Each row is a point on a tangle of strands that fork and nearly touch. The rows are in no order.
Two points are linked if the straight distance between their rows is under 91.8. Some points are linked to none.
k657: [ 30  39  -2 -13  12  -1  10   2   2   2   0  14   8  35  -1 -20  29  -5
 -35  35  -2  33 -29  25   3  11]
k30: [-17   5   4 -38 -14  -6  29 -18  -2  40  27  -3 -24  40 -12   4 -52   1
 -47 -18  -1  22  11 -21  -3  25]
k444: [ 17   6  -4   1  33 -17  11  26  11 -38 -14  -2   8 -23  30 -32  16  13
  34 -12  30  34   4 -32 -12 -39]
k230: [ -1 -12 -17  25 -19   2  11   0 -39  -8   2   4 -41  -3   7   0  -7  -6
 -15 -36 -13 -12  -9  -8  24  -1]
k624: [ 11  -4  10  31  21 -20  -5  14  21 -16  17 -35   6  15   5  42  29  50
  22 -16  12  22  37 -35  33 -10]
k861: [ 11 -23 -15  45 -25  -2  23  17   4  51  28  20 -50  10  -2  -1  33  -3
   6 -26 -40  -6  -1  12  11  27]
k237: [  1 -17  24 -49   4   8  -8  -8  61  10  22   0  26  29 -51  15  14   9
   7  13   9  23  26   3 -27  10]
k482: [-39 -16  14  50  11 -30   7 -39  -6  34  20   5  24 -20  20  44   2  12
 -10 -46  -5 -22 -18 -30 -56   6]
k994: [-11   5  33  17  44 -21   2  -9 -19   6 -29   1  10  -9  30   6 -14 -16
 -25   1   6 -13 -28   1 -13   2]
k43: [-36   7   8  17   5  -6  24 -18 -11  20  -1  -5   3 -26  16  25 -26   2
 -16  39  -9  11 -25   8   1  58]
k868: [ 21 -25  24  23  43 -21  -9  29   2  23  20  -7 -10 -21  12 -34  29 -30
   8 -28 -23 -33   3 -23   7  15]
k466: [ 35  48  23 -35  31 -12  41  13  -1 -22 -12  -9   3  51   9 -19  11  -9
 -24  40  21  29  -9  11  11  11]
k381: [ 17  14  29 -20  16  -3   7  24   3 -11 -47   5   1 -15  44  -2 -43 -12
  14  42  13 -13  -9  26   3 -32]
k678: [ 11   9   2 -48  21   3  12  13  30  31 -14  32 -12 -28  43 -12 -27   3
   0  18   9  12  -5   7 -39  -1]
k425: [ 20  -4   4 -37 -18   4   5   7 -15  14  23  -3 -30  41 -10   2 -31 -13
 -39 -16  -5   2  16  -8  16  23]
k914: [-10  -2   0 -31   4 -15  20  23 -17 -16 -12 -45 -17  11  -8   5 -71  24
  -8 -34   7 -26  40  -9  24 -15]
k654: [-15  15  24 -16  -7  -7  16 -38  -8 -41 -26 -34  42  14 -19  17 -16   7
 -10  23  28  41 -18 -30  37 -26]
k293: [ 27  41  -9   8  33 -37 -28  25 -10  -3  21 -19   8  22   7 -12   2  11
 -28 -20 -10 -28  11  16   3  25]
k592: [ -9   5 -13 -22  43  -6 -24 -23  -4   1  24 -14  21  -4 -24  -5   9  34
 -18 -18   6 -11   0 -16 -48   9]
k789: [-12  39   6  23  27 -39  32  -9 -24 -22  13 -41  11   3  31  25 -21  40
 -16 -14  23  21   8  -9   7  20]
k232: [ -2  -4  28 -51 -30  21  34  -5  25  25 -12  19 -21   8  27  37  -8  -5
 -21  60   7  11   7  19  26   8]
k405: [  6  55  -7  30  16 -44  20  12 -23 -32   6 -28  20   7  23  27 -28  46
  -1 -14  24   1   4  27  -6  12]
k249: [ -9  37 -42  14  -2  -8  28 -36   1  21   1  45   0 -28  20  -7  -4   5
   4 -38   6  43 -21 -13 -46 -17]
k190: [ 30 -19   7  -1  -1  13 -27   9  18 -15   8   6 -22   6  16  -4  46   2
   8   9   9  26  13 -36  34 -15]
k337: [ 12  19 -22  50 -45   9   6  16  -5  24   5  16 -30  23  -9 -20  46  -9
   9  -6 -38  -7 -10  32  13  19]
k962: [-20   0   1  47   9 -18   4 -27 -12  48  18  16   5   1  -4  24  -4  -1
 -34 -49 -12 -19 -16 -18 -39  32]
k960: [  3  19 -15  53  -3 -10 -12 -49  -9  -4  12  31  17   5  23  32  40  -2
   0 -30   2  43 -20 -44  -6 -10]
k712: [-26   6  -3 -28   0   1  14 -38  16  14  -1  -4  14 -12  -4   8 -54  18
 -16 -19  26  36   5 -44 -13 -36]
k364: [ 21 -35 -12 -31   5   8   7  36   3 -15  -5  12 -12 -23 -12 -71  41 -21
  37   1  -1 -13  10  -4  -6 -19]
k906: [ 23 -47  20  11  19 -15  22  30  13  34  11   5 -31 -36  19 -49  44 -21
  23   5 -18 -14   2 -10   0  11]
k769: [ 25  -3   4  52 -12 -17  44  40   6 -16   2 -16 -18   4  31 -15  43  16
  55  -6  -6   3   2  28  12 -23]
k39: [  6 -18 -26  -3 -24  26   6  32 -18 -27   2  -1 -17   1 -31 -60  51  -8
  32   4 -15 -10  12  18  25  -9]
k154: [  9  12  18  28  11 -22  24   5  18  13 -10 -27   4  35 -27  28 -20   8
  -3 -13  -3  19  -1  10   5   2]
k514: [ 13  20   4  41   4 -12 -26  -1  -2 -24   5 -26   8  40  -3  34  27  21
  -7 -15   1  22  10 -23  46 -17]
k352: [-15 -12  42 -10  -7  22 -29   0  19  -1 -25  -9  26   0  -1  -7  14 -32
  10  79  -1  -9 -15  38  -3  19]
k124: [  8  19  12 -57 -30  25  33 -27   9 -20  -8  16  10  15  32   5   7  -3
 -37  17  29  56 -10 -19  39 -36]
k528: [  7  16  -1  50 -15   6 -25  23   2  15  -1 -10  -7  24 -22 -26  41  -9
  18   8 -22  -9   2  38   8  16]
k14: [ 18  23   8  -3   1  22 -22 -11  25 -15 -16   4  31  15   4  33   4   2
  -3  38   6  39 -18   2  29 -21]
k262: [ 10  13  25 -51  13  -9  39  12  13 -15 -22  -9  -4  -9  44  -2 -68  -3
   9  20  26  -1  16  11  -6 -25]
k142: [  3 -23  -8   4 -24  19 -10  11  32   8   2  13 -33 -28  37  36 -10  14
  19  32  -7   1  18 -17  45   2]
k247: [ -8  -7  26 -46 -25  24 -14 -23  36 -13 -14 -13  30  11 -21  64 -47  14
  14  -6  17  -5  25 -10  35 -39]
k997: [-15 -34   0  36  -2   2 -28   2   4  -7  14  -8   8  11 -58 -19  62  -3
  22 -18  -2  -3   4 -12   1  -3]
k76: [-13  -4  -1  17   2  -4 -13 -30 -33  36  13  13  -3   5 -19  14 -23 -14
 -54 -32  -7 -17 -13 -30 -19  42]
k811: [ -6  -4 -18 -15  39  -8   4 -14 -11 -26  15 -19  20 -13 -18 -42  18  23
  -5 -25  18  14   2 -33 -29 -12]
k998: [ -2 -11  37   8  38 -12 -22  19  18  -8  -9 -33  20  -9  -7  -8  30  15
  19  43  16   1  13   1   5  -3]
k38: [  4  -4  27 -35 -26  18 -17   2  58  -5  -6   1   9  15  -1  53 -34  11
  24  19  14   0  21  10  27 -29]
k159: [-23  20 -38   7 -13  -5  29 -34 -12  19  26  35 -11 -25  31  -4 -14  17
 -12 -29  -1  36  -4 -22 -47  26]
k206: [-21 -53  50 -11  29 -14  27   2  -1  15 -22   0  11 -25  -4 -45   2 -33
 -11   1   9  -8 -18 -27 -44  -3]
k412: [-20  16 -26 -51 -39  24  50  -2 -47 -31 -18   6 -13 -19  22  -9  -8   1
 -29  43   9  -1 -10  21  24 -16]
k22: [-30 -18  21 -32   7 -19  23  11  -3 -19  -4 -39  -9 -12   3  14 -62  28
   1   1  20 -16  37 -22  25  -1]
k614: [  4  -3  18 -56 -40  35  25 -10  12   0  -1  25  -2  11  23  14  -4  -7
 -22  20   6  25   9   9  20 -13]
k796: [-16  34 -15  21  19 -21   9 -28 -13 -26  12  -6  24 -11  17  10   4  26
  -5  -1   4  44 -13  -6 -19  21]
k101: [ 16  18 -10  37  23 -12   6  27   5 -43  -2  -2  14 -34  48 -25  41  18
  41 -10  19  19  -2  -7 -13 -23]
k397: [ -3  13  20 -30 -11   5  39 -29  -2 -21 -27   2  23   8  11   1  -8  -8
 -21  35  26  53 -29 -29  19 -29]
k328: [  3 -43  37 -12 -25  23  17   5  25  13 -21  12 -11   0 -16   8 -15 -15
  23   6   5  -4   2   4   6 -37]
k764: [-41  -5 -16  40   2 -13 -43 -52 -31  -8  21   3  23 -55  25  38  13  28
  13 -21   1 -25 -11 -14 -29  -7]
k438: [  3   0 -21  28  20   3 -42  24  26  12   3  -9  -3 -11 -24  15  15  37
  59 -35   2 -33  29   9 -13 -49]
k353: [ -9  14 -19 -31   0  -9   0  14 -20 -29   1 -28   6  29 -42 -23 -42  -4
 -27 -18   5 -38  15  24 -15   3]
k762: [ 15  17 -28  11  11   9 -35 -20  -5 -22 -14  26  12 -19  16  -2  14   2
  27 -35  27  18  10 -37 -19 -62]
k660: [-25 -10  28  40   8 -30  35  -6 -22  27  17 -18   4  -2  17  14  -2 -13
 -21  17 -24 -14 -28  20 -16  74]
k603: [ 10 -44  50 -17   7  -6  41  29  10  -8  -2 -27 -16   0  -5 -32  31 -21
  11  49   0  -1  15   0  31  21]
k713: [-11  20 -37 -55 -23  22  23  -7 -16   2   2  16 -21  -4   5 -35 -57  -1
 -30  -7  -3   1   0  15 -35  20]
k758: [-22 -21 -24   9 -34  25  28 -22 -22  -2  13  27 -30 -48  39   0  20   9
   4  11  -8  16  -1 -21  26  11]
k845: [-17 -46  31  24  13   4 -41 -10   7  18 -17   3   2  -2 -32  14  22 -26
   0 -23  14 -21   0 -33  -5 -36]
k888: [ 13   1  -5 -28  12 -18  58  20  -4 -34 -11 -39   8  37 -47 -57   5   0
   0   6  17  16  -1  15  -3   7]
k987: [ -5 -19  65   3  32 -24  45  -3 -11  15 -43  -8   7 -11  13 -24 -22 -29
 -13  10  17   7 -17 -17 -17 -11]
k475: [  6 -16  39  -8   3  -9   8  -5  28  27  -5 -12   5  54 -44  43 -21  10
 -16  -1  11  12  12  -9  10  -7]
k621: [ 28  16 -16 -15  38   3 -47  11   3  -8 -14  11  13   9  -9 -23  -3  -2
  -6 -34  13 -30   5   3 -32 -29]
k739: [ -7 -12   0  -5  37  -5 -45 -22   9  28  20   5  31  -1 -46 -10  22  22
 -19  -4  -8 -49 -14  15 -67   7]
k853: [ 27   1  43 -35  17  -9  15  13  15 -18  -2 -21   5  38  19  -5  14 -10
 -21  35  21  27   5  -9  23   9]
k913: [-12 -15 -17 -42 -40  32   5   0 -13 -43   3 -14   9  18 -40 -23  13  -2
  -3  42  -8   3   9  25  29  25]
k167: [  7   2  56 -41  26   1  -5   4  43  14  -7  -9  27  18   7  30 -18   2
   7  58  13   2   9  24 -14   9]
k952: [ 10  44 -18  21   5 -25  29  28 -25 -15  -8 -27  -9   5  -4   7 -44  21
   9   6  -3 -11  -3  56   3  18]
k12: [ 10 -35  61 -23   5   5   9   0  36   6   2 -12   1  20  15  21  14 -14
 -16  39  18  15   3 -26  26   7]
k539: [-15  26  16  86 -14 -24  -7  -2 -10   2  -8   5  22   9  41  28  22  -7
   4  -5 -17   2 -38  23 -10   2]
k321: [-40  -6  -8  51 -16   4 -26 -15 -19 -30 -24 -13  26 -45 -20  14  -5  -1
  42 -13  -9 -17 -11  17 -10 -34]
k852: [ 17   6  -9  13  26 -30  20  19  18  31  46  14 -18 -21  46 -33  35   2
  -1 -19 -21   6  -6   1 -38  59]
k751: [-22   7  -9  31  -3 -10 -10 -47  -1   0 -13  14  18 -29  29  42   0  14
   8 -16  21  40 -19 -48  11 -26]
k920: [  9   8 -15  56 -12   8 -18  20 -12  -9 -17  21 -28 -31  59   6  16   1
  48 -11  -4 -12   2  16  11 -29]
k872: [ -5 -26 -29  21 -41   5  13 -14 -51 -10  18  29 -40 -29  12  -5  13 -12
 -13 -29  -8  10  -3 -23  30   8]
k214: [ 11  -6  24 -59  19  12 -14   9  52  -8   6  -6  32   5  -8  10  -5   9
  16  30  16   5  18  15 -19   6]
k359: [ 35  30  -7  11  19 -18   1  45  -6  -3   8  -1 -33  -5  65  11 -26  17
   7 -13  -6  -8  17  11  35   5]
k652: [ -4   4 -26  20   4  -6  -1  19   4  10  -3  -1  12  12 -64 -36  -4  -5
   0 -34  -9 -42   5  23 -40   3]
k746: [ 32   6 -21  -7  18   2 -28  -2  15   5 -23  33  -6   0  -5 -30  16 -20
  16 -49  22  -1   7 -30 -29 -54]
k6: [-17   6   9  34 -14  20 -43   3   2  -5 -46   2  14 -26  -5  -7  -1 -22
  49  20   1 -26 -18  28 -10 -44]
k547: [-39 -44   3  -4  -3  -1  -6 -23 -19  11   1  -5   2 -27 -30 -12 -30  -4
  -9 -39  14 -24   4 -35 -36  -9]
k173: [  5 -17  -3   3 -22  29 -18   4  28  32   3  25 -29   4  13  37   5  -4
  13  24 -19   8  11  -5  30  -1]
k204: [-19  -1 -14 -41 -16  17  -5 -15 -10  15  24  22   8   9 -29 -20  -9 -26
 -44  11 -15   2 -12  -4 -38  50]
k871: [ 24  34 -14  47  -7 -38  13  35 -14 -26  37 -22  10  20  38 -13  28  22
  17 -20   3   0   1  40   0  35]
k233: [-21   8  26  50 -16  12 -17   9 -13   9  -8 -29  -9   9 -10  -6  16 -18
  13  26 -21 -28  -9  39  19  38]
k441: [ 30 -42  30 -46 -24  18  -1  37 -13  16  15  20 -40  -7  29 -23   5 -39
  -3   1  -3 -32  13   5  30 -15]
k625: [ -3  16 -12  10  34  -8 -27 -33   5 -16 -10   8  23 -25  25  19  -5  19
   2 -26  24  32 -11 -50 -16 -41]
k375: [ 35  28 -27  32   1 -25  11  36   1 -31  22  -5   5   2  46 -27  45  25
  35 -24   5  11   4  26  -1  -4]
k357: [-11  40 -10  20  14   0 -57  -4 -13  -1  -3  -6  28  -7 -18  12 -12   8
  -8  18 -15 -26 -14  46 -21   6]
k506: [ 14 -30  32 -17  16  -6  30  29  -6  26   7  -6 -27 -18  23 -37  32 -36
  -6  46 -18 -13 -14   9  11  25]
k507: [-23 -22   2   8  -6  14 -16 -20   5 -18  -9 -17  13 -25 -14  29 -17  14
  15  15   4   3   8 -21  20 -13]
k773: [ -7  19  29  57  18 -29   2  -8 -13  16 -18  13  14 -14  47  19   3 -19
 -11 -10   2  -8 -39   5 -24   8]
k538: [  5 -51  55 -35  24   7  12   6  32  19 -21  10  -5 -26  19 -26  13 -31
   4  29   4   2  -2 -22 -24   1]
k20: [-34  12  -4 -34 -10  -6  56 -37   2  23  16   5  -5  19 -13 -13 -41  11
 -28 -13  17  57  -2 -35 -10  -1]
k535: [ 15  34 -14  27  -2 -29  42  36  -9 -13   6 -24  -8   3  25 -16  -2  10
  17  12 -13 -14   4  62   0  32]
k40: [ 31  -1   6  22  34 -23 -26  19  -8  28  19  12  -4   0  -2 -51  26 -32
 -23 -43 -20 -49  -5  -5  -6  25]
k472: [ -3 -30 -17 -34 -17  13 -19  10  -8 -39  32 -27   7   6 -36 -18  20  15
  -5  20   2   6  25 -13  36  33]
k610: [ -8 -39  44   9  33 -15  15  28  23  -6   8 -50  11  -8 -14 -29  52  -4
  26  37  -3   3  10 -13  14  19]
k525: [-23  -4  12 -45 -16  11   4 -18  45 -22 -11 -16  17 -12  -3  18 -54  19
  11  -3  28  23  25 -39   6 -47]
k680: [-19 -46  34 -11 -25  31 -11 -17  21  -1 -35  18   9  -8 -34  22  -2 -42
  22  27   2   5 -16  -7  11 -36]
k325: [ 28  29   0 -21  27 -36  44  26  -6 -25   9 -38   4  38 -24 -42  -4   6
  -6   6   7 -14  14  28   8  28]
k849: [ 13  12 -45   4  19   4 -54  22  -7 -17  49 -17   1 -12  -1   0  25  29
  17 -19 -17 -23  39   0   7  32]
k973: [ 16 -16  23 -18 -36  32 -24   6  57  21  -2  14  -6  24   2  54  -1  -5
  16  41 -20  -1   9  15  29  -5]
k227: [ -4  21   7 -40 -31  15  -2 -41 -10 -40 -17  -6  49  25 -31  21 -42 -16
 -13   3  12  26 -17   2  28 -37]
k752: [ 17  50 -24  20 -16   6 -23 -20  -5  21 -21  49   9   8  -2   9 -28 -19
 -17 -25  -7   2 -38  20 -22 -26]
k368: [ 35   7  10  16   6   6 -10  12  12  27 -21  30 -16  36  -8 -15  12 -25
  -8 -19 -11 -16 -14  10  -2 -27]
k426: [ 19  21  47  -6  19 -18  25  15  32  31 -21 -11   2  27  14  29 -31 -14
  -2  55   9  -9  -2  36 -10  15]
k25: [ -5 -18 -40  -6 -26   8 -10  19 -15 -26  38 -26 -20  10 -27  -2   7  25
  -1 -11 -14   6  26 -19  42  39]
k846: [-38  -8 -44   9  -9  14 -53 -26 -32   0   3  11   4 -31 -31  19 -34  -5
  -5 -41 -13 -36  12  -6 -15   9]
k803: [-15 -13   3  -2   9   5   4 -27  30  25 -10  23   6  -9 -18   1  -5 -16
   1  -6  -1  19 -13 -21 -47 -14]
k450: [ 25  -9 -12 -46 -34  10  18  21 -26  24  35  16 -55  22  12 -16 -16 -16
 -43 -23 -12 -10   9  -5  30  11]
k194: [ 13  10 -43  14 -18  18 -22 -10   6  10  -5  16 -23  23 -23  26 -23   5
  12 -38 -15   3  12  -2   6 -24]
k664: [ 17 -15   3  18  16  -5 -16  17  23 -10  19 -16 -11 -13  22  12  28  32
  30 -17   7  19  30 -43  25  -8]
k658: [  7  40 -39  29  -3   0   7 -33   1  23 -29  56   2   6  -3  -6   4 -12
  -7 -36   1  19 -36   3 -41 -19]
k334: [  6   8  17   7  -4  12 -22  10  16   1 -55  12   6 -24  20   5 -16 -14
  39  34   6 -10 -26  37  -1 -42]
k323: [  6  11   4  28  34  -5 -45 -17  30  13  24 -12  21  28 -43  29  44  41
  13  -1  -3   1   9  -7 -10 -16]
k668: [ 34  24 -34  11 -14  17 -54 -10   7  -5   0  13 -12  36 -17  14   1  12
   0 -39   5  13  12 -13  25 -36]
k177: [  0 -10  36  39  13 -29   3  18 -23  24   0 -14 -11  -9  21  -3   8 -32
  -8  10 -26 -31 -18  25  14  45]
k219: [ 31 -14   0  32 -17 -11  39   8  -4  42  25  15 -42  18  19   2  28  -2
 -12 -22 -21  21  -7 -10  16  20]
k903: [ 24  29  -9 -16 -23  14 -29  13  -4 -28  -7 -11  -1  35  10  25 -29   2
  -3  11   0  -5  15  18  46 -16]
k899: [ 32  34 -19  15  37 -14 -49  21 -28  -7  16  -1  10  11  12 -38  22  -7
 -28 -32 -12 -37  -1   4 -12  28]
k837: [-11   8 -12  50 -25 -15  20   3 -40 -32   3  -1 -14 -21  58  27  -6   5
   0 -29  -4  -9 -14  -5  20  -4]
k284: [-48 -16 -17  48 -12  -8 -19 -20 -38 -37   8 -24  29 -35 -11  26   7  23
  26 -16  -4 -20  -6   5  -2  -5]
k556: [-20  -3 -10 -55 -16  13   9 -13  -3  18  13  17  -8   9 -21 -23 -49 -15
 -34  -7 -12  -9  -1  14 -52  37]
k480: [ 12  33 -20   0  13  -2  11  -9   7   0   6   7  14  34 -24 -29  25  -1
 -32   7 -10  18 -21  14 -25  38]
k798: [  1 -32   5 -15  -7   4  16  27  19  19 -10  -8 -29 -12   3 -10 -16   1
  39   7  -9 -12  21   1   2 -12]
k598: [-11  16 -53  32 -33  10 -42 -22 -24   3  10  15 -11   4 -39  27 -18  -1
  10 -43 -22 -15   8   4   7  12]
k279: [ -7 -41  57 -11   3  -1   5  -1  24  12   4 -26   8  29 -27  34  -2  -7
  -9  20  18  10  19 -33  25   1]
k224: [-20 -14 -10  50  13 -32 -21 -47 -15   8  21  11  25 -26  16  34  21  33
   4 -38   7 -28 -17  -5 -46  -3]
k750: [ 14 -35   8 -32  21  13   3  17  15  -5 -13  19  -3 -16  10 -52  41 -31
  18  17   9  11  -9 -19 -31 -19]
k700: [ 14  31 -11  -5 -12   9   0  -5  -7  24 -30  33 -12  12   6  17 -45 -20
  -9  -8 -21 -14 -15  33 -22  -2]
k995: [  9  -8  16 -36   3   6  46  18  24  26  -8  15 -19   4  37  12  13  -7
  -5  80  -3   7   3  30  17  11]
k747: [ -3  25  -4 -45  -8 -15  14  17 -22 -16  -3 -38   5  23 -27 -12 -73  12
 -14 -24  10 -18  25  24   5   6]
k36: [  9 -13 -10  43 -21   7  28  28  17  11  -5  12 -35 -20  45   3  39  11
  54   0 -12   2   0   9  19 -22]
k909: [-41 -21   1  27  -3   0   6 -27  -3   8  15  11  -4 -54  40  30   0   2
   2  39 -23  18 -18 -13  -7  58]
k156: [  5  23   8  57  14 -19 -20 -28   3 -13  12   8  26  26   6  53  35  18
  -5 -26   1  36 -18 -26   0 -12]
k152: [  2  29 -34  13  16   0 -25   5  -8 -23  20   5   8 -11  19   7  20  21
   4  -6  -5  17   4   0   2  24]
k838: [-21 -38 -23   5 -22  21 -16  -1 -29   2 -17  20 -26 -39 -17 -27   3 -35
  12  -5 -16 -25  -1   4 -10   7]
k316: [ 21 -13  -5   1  -7  -7  62  17 -20  16  16  -3 -31  14  -4 -33  35  -7
 -23  -6 -18   8  -2   0  18  31]
k566: [ -6  34 -41 -38 -23   8  26  -8 -37 -14  -5   5 -18 -12  18   1 -51  -6
 -27  19  -6   8 -14  26  14   1]
k488: [ 12 -10   3 -11  13   2  -2  26  41  11  -8 -12 -24 -23  33  24 -40  31
  38  19   7  -7  34  -9  20  -1]
k589: [ -5  -5 -46  16  -6   1 -16  21  -1 -12  51 -22 -16  -6 -19   6  14  29
  19 -35 -18 -18  40  -6  15  40]
k561: [-21 -55  27  37  12   6 -41  -2  -2  -2 -14  -4  11 -19 -29 -14  57 -13
  33  -9  12 -12   4 -35   9 -19]
k366: [ -3 -17  13  -9  44  -6  -4   2  -1 -30  -5 -14  18 -21  10 -36  23  13
  18 -20  30  18   7 -46 -13 -14]
k707: [-48 -22 -24   9  -3  -3  -3 -25 -19  14  -1 -12   4 -30 -40  14 -41  15
   2 -47  -8 -26   5 -10 -38  -3]
k241: [ -7  15 -11   1  -8  24 -36 -29  -1   0  -8  33  12 -37  50  42 -16  -6
 -15  36   3  15 -21 -21  11   4]
k742: [ -3 -12 -32 -32  17  13 -56  -8  -6 -17   1   9  16 -25   0 -19 -11  15
   8 -31  13 -30  22 -21 -25 -24]
k719: [ -8 -18 -16 -40 -52  38  -1  13  -2 -13  13  13  -9  10 -18 -11   5 -13
  -4  32  -9 -14   9  43  26  11]
k259: [ 23 -48  24 -13 -14  17 -17  23  -7  -6  -4  13 -23   2  20 -14  28 -15
   0  20   5  -7   5 -23  47 -10]
k864: [ 34  16 -19  10  22  14 -52  -8  36  12  13  14   9  44 -20  28  30  20
  14 -25  10  17  24 -23  -2 -22]
k608: [ 11 -14  11  -4  19 -22  67  18 -23  29   5  -2 -27 -17  15 -42   8 -23
 -28  14 -15 -13 -14  23   1  24]
k826: [  4   1 -23 -20 -46  34  18   9 -13  19 -30  35 -32   9 -10   3  -3 -24
  -7   1 -16 -27 -13  42  10 -50]
k776: [-27 -47  27   5  -4  -1 -25 -16 -17  27 -20   6  -2 -10 -35  11 -18 -30
  -9 -22   8 -36  -5 -23 -20 -19]
k847: [ 38 -17  -4 -47  -7   7  10  35 -34  -6  20   8 -34   1  22 -45  18 -27
 -33 -13  -3 -20   5  -8  20   0]
k245: [ 22   9 -16   0  -3  26 -47 -21   5  21  16  44  -8  22 -15  -1  49 -22
 -13  10 -12  12  -5 -10 -13  15]
k420: [ -9  -6 -12 -13  -8  12 -26  10 -18  -8  -8  -9  17  11 -59 -30 -14 -20
  -5 -24  -6 -45  -7  20 -32   2]
k786: [  7  -3  19  11  44 -12  -4  22  26  -4 -17 -21  23   4 -18  -2   5  23
  32  13   8  -7   4  10 -17 -22]
k110: [-22  -6 -22 -31 -27  12  33  -8 -18 -58 -10 -21  15  -9 -19 -30  -6   2
   6  54   0  16   7  15  26  17]
k78: [-41  11 -32   4   1  -8  30 -34 -11   6  48  -6   3 -27  -4   6 -17  36
  -6 -35   1  21  10 -27 -41  33]
k935: [-33  -6 -24  22 -12  23 -16 -26 -19  -7  -1  30  -3 -58  37  20   5 -10
   2  21 -14  -1 -15  -9   7  29]
k602: [  1   2   2 -25  15   2 -40 -11  37   3  31 -15  34  38 -46  36  19  24
 -13  17  -2  12  17  -4  -2  11]
k587: [-11   1 -14  12  31 -13 -13   9  27  36   9  -4  25   8 -56 -22  15  27
   7 -19 -12 -51  -2  35 -52  12]
k467: [-12 -32  22 -47 -28  34 -17 -35  19 -14 -24  32  32  -8 -13   9  -4 -26
  15  -3  20  21  -5 -24  -8 -53]
k308: [ 28  26   3   3  45 -37  10  39   6   6  27 -42   2  18  -4 -27   6   9
  -4 -19  -5 -27  30  27   6  21]
k377: [  5 -24 -12  14 -22  13  -4  17 -12 -11  17   1 -18  20 -55 -50  61 -18
  15 -18  -4   1   5   1  17  -4]
k434: [  4  27 -10   0  -8  17 -49 -35  19  -6 -15  27  32 -17  27  41   0  -7
   3  40   6  30 -24 -22  25 -21]
k65: [  4  17  -2 -19 -40  20  27   5 -34  21 -31  23 -35  25   6  14 -47 -26
 -33 -13  -8 -21 -20  32  10 -39]
k688: [ 18  -1 -10 -29 -47  32 -21  19 -10  15  -7  37 -29  21  -1  -1   9 -26
 -11   5 -23 -28  -8  35  11  -9]
k280: [ -7  -1  30 -33  11 -14  42  15   0  -4 -19 -34 -21 -11  33   6 -59  14
  -2  29  30  -2  26 -13  20   2]
k494: [  0   1 -30  20 -27  38 -39  -7  29   7   1  14   0   7 -36   5  38   0
  44  21 -16  16   8  12   6 -14]
k186: [-25  32  -4  -9 -15   2  -2 -36 -36 -22 -26 -11  38  15 -39  21 -54  -7
 -27  -6  -1  22 -23   6  12 -12]
k568: [-26  34 -17 -19 -14   3  29 -21 -42 -29 -15 -22   2 -11   4  -5 -55   3
 -35  30  -6   6  -6  19   7  36]
k638: [ 25  15  17 -15  20 -12  18  34  30  26 -18   1 -19   0  25  -2  -5  -6
  18  65 -11  -5   4  41   5  19]
k761: [ -5  14  20  37  29 -23  11   5  27   8 -11 -22  22  20 -28  27  -6  21
  12  11   6   1  -8  30 -17  -2]
k626: [ -6   8 -35 -16   0   3  10 -10  -2   0  21   2  19  23 -59 -38   6  -4
 -36 -14 -12   9  -8   2 -39  43]
k613: [-20 -23 -34 -22 -31  16  46   0 -39 -34  -3  -7 -12 -26 -11 -38   4   2
 -18  19  -1  15 -11   4  26  -8]
k636: [-23  35 -16   9   0 -12   5 -26 -34 -14 -14 -17  18   6 -15  10 -50  -2
 -35 -18  -2  -2 -22  11 -12  18]

Follow the links from the first point to the second, and from the first to the third. Name the last point that the two ways share.
k434 / k40 / k998 => k506
k65 / k654 / k853 => k566
k177 / k868 / k154 => k506
k568 / k25 / k826 => k913
k466 / k658 / k995 => k566
k752 / k152 / k186 => k913
k837 / k14 / k506 => k935

A fork is a point with three links, a tip a point with one. Leave the first point through the second and follow the links. Name the first fork or tip that comes.
k262 / k280 => k375
k156 / k960 => k742
k909 / k43 => k506
k78 / k159 => k913
k826 / k65 => k78

A fork is a point with three links. Follow the links from the first point to the second and name the forks in between, in order.
k227 / k12 => k566
k658 / k636 => k913, k566
k871 / k334 => k375
k920 / k688 => k375, k913
k528 / k475 => k506
k758 / k610 => k935, k506
k405 / k159 => k913
k412 / k920 => k913, k375
k614 / k589 => k566, k913

Name the points in between on the shortest way along the links from the first point to the second, in order.
k906 / k837 => k506, k608, k316, k219, k861, k337, k528, k233, k177, k660, k43, k909, k935, k758, k872, k230
k525 / k467 => k247, k38, k973, k173, k142, k488, k798, k328, k680
k480 / k40 => k657, k466, k853, k12, k279, k475, k154, k761, k786, k998, k610, k603, k506, k906, k868
k664 / k425 => k190, k259, k441, k847, k450
k920 / k472 => k36, k769, k375, k871, k535, k952, k405, k789, k796, k152, k849, k589, k25
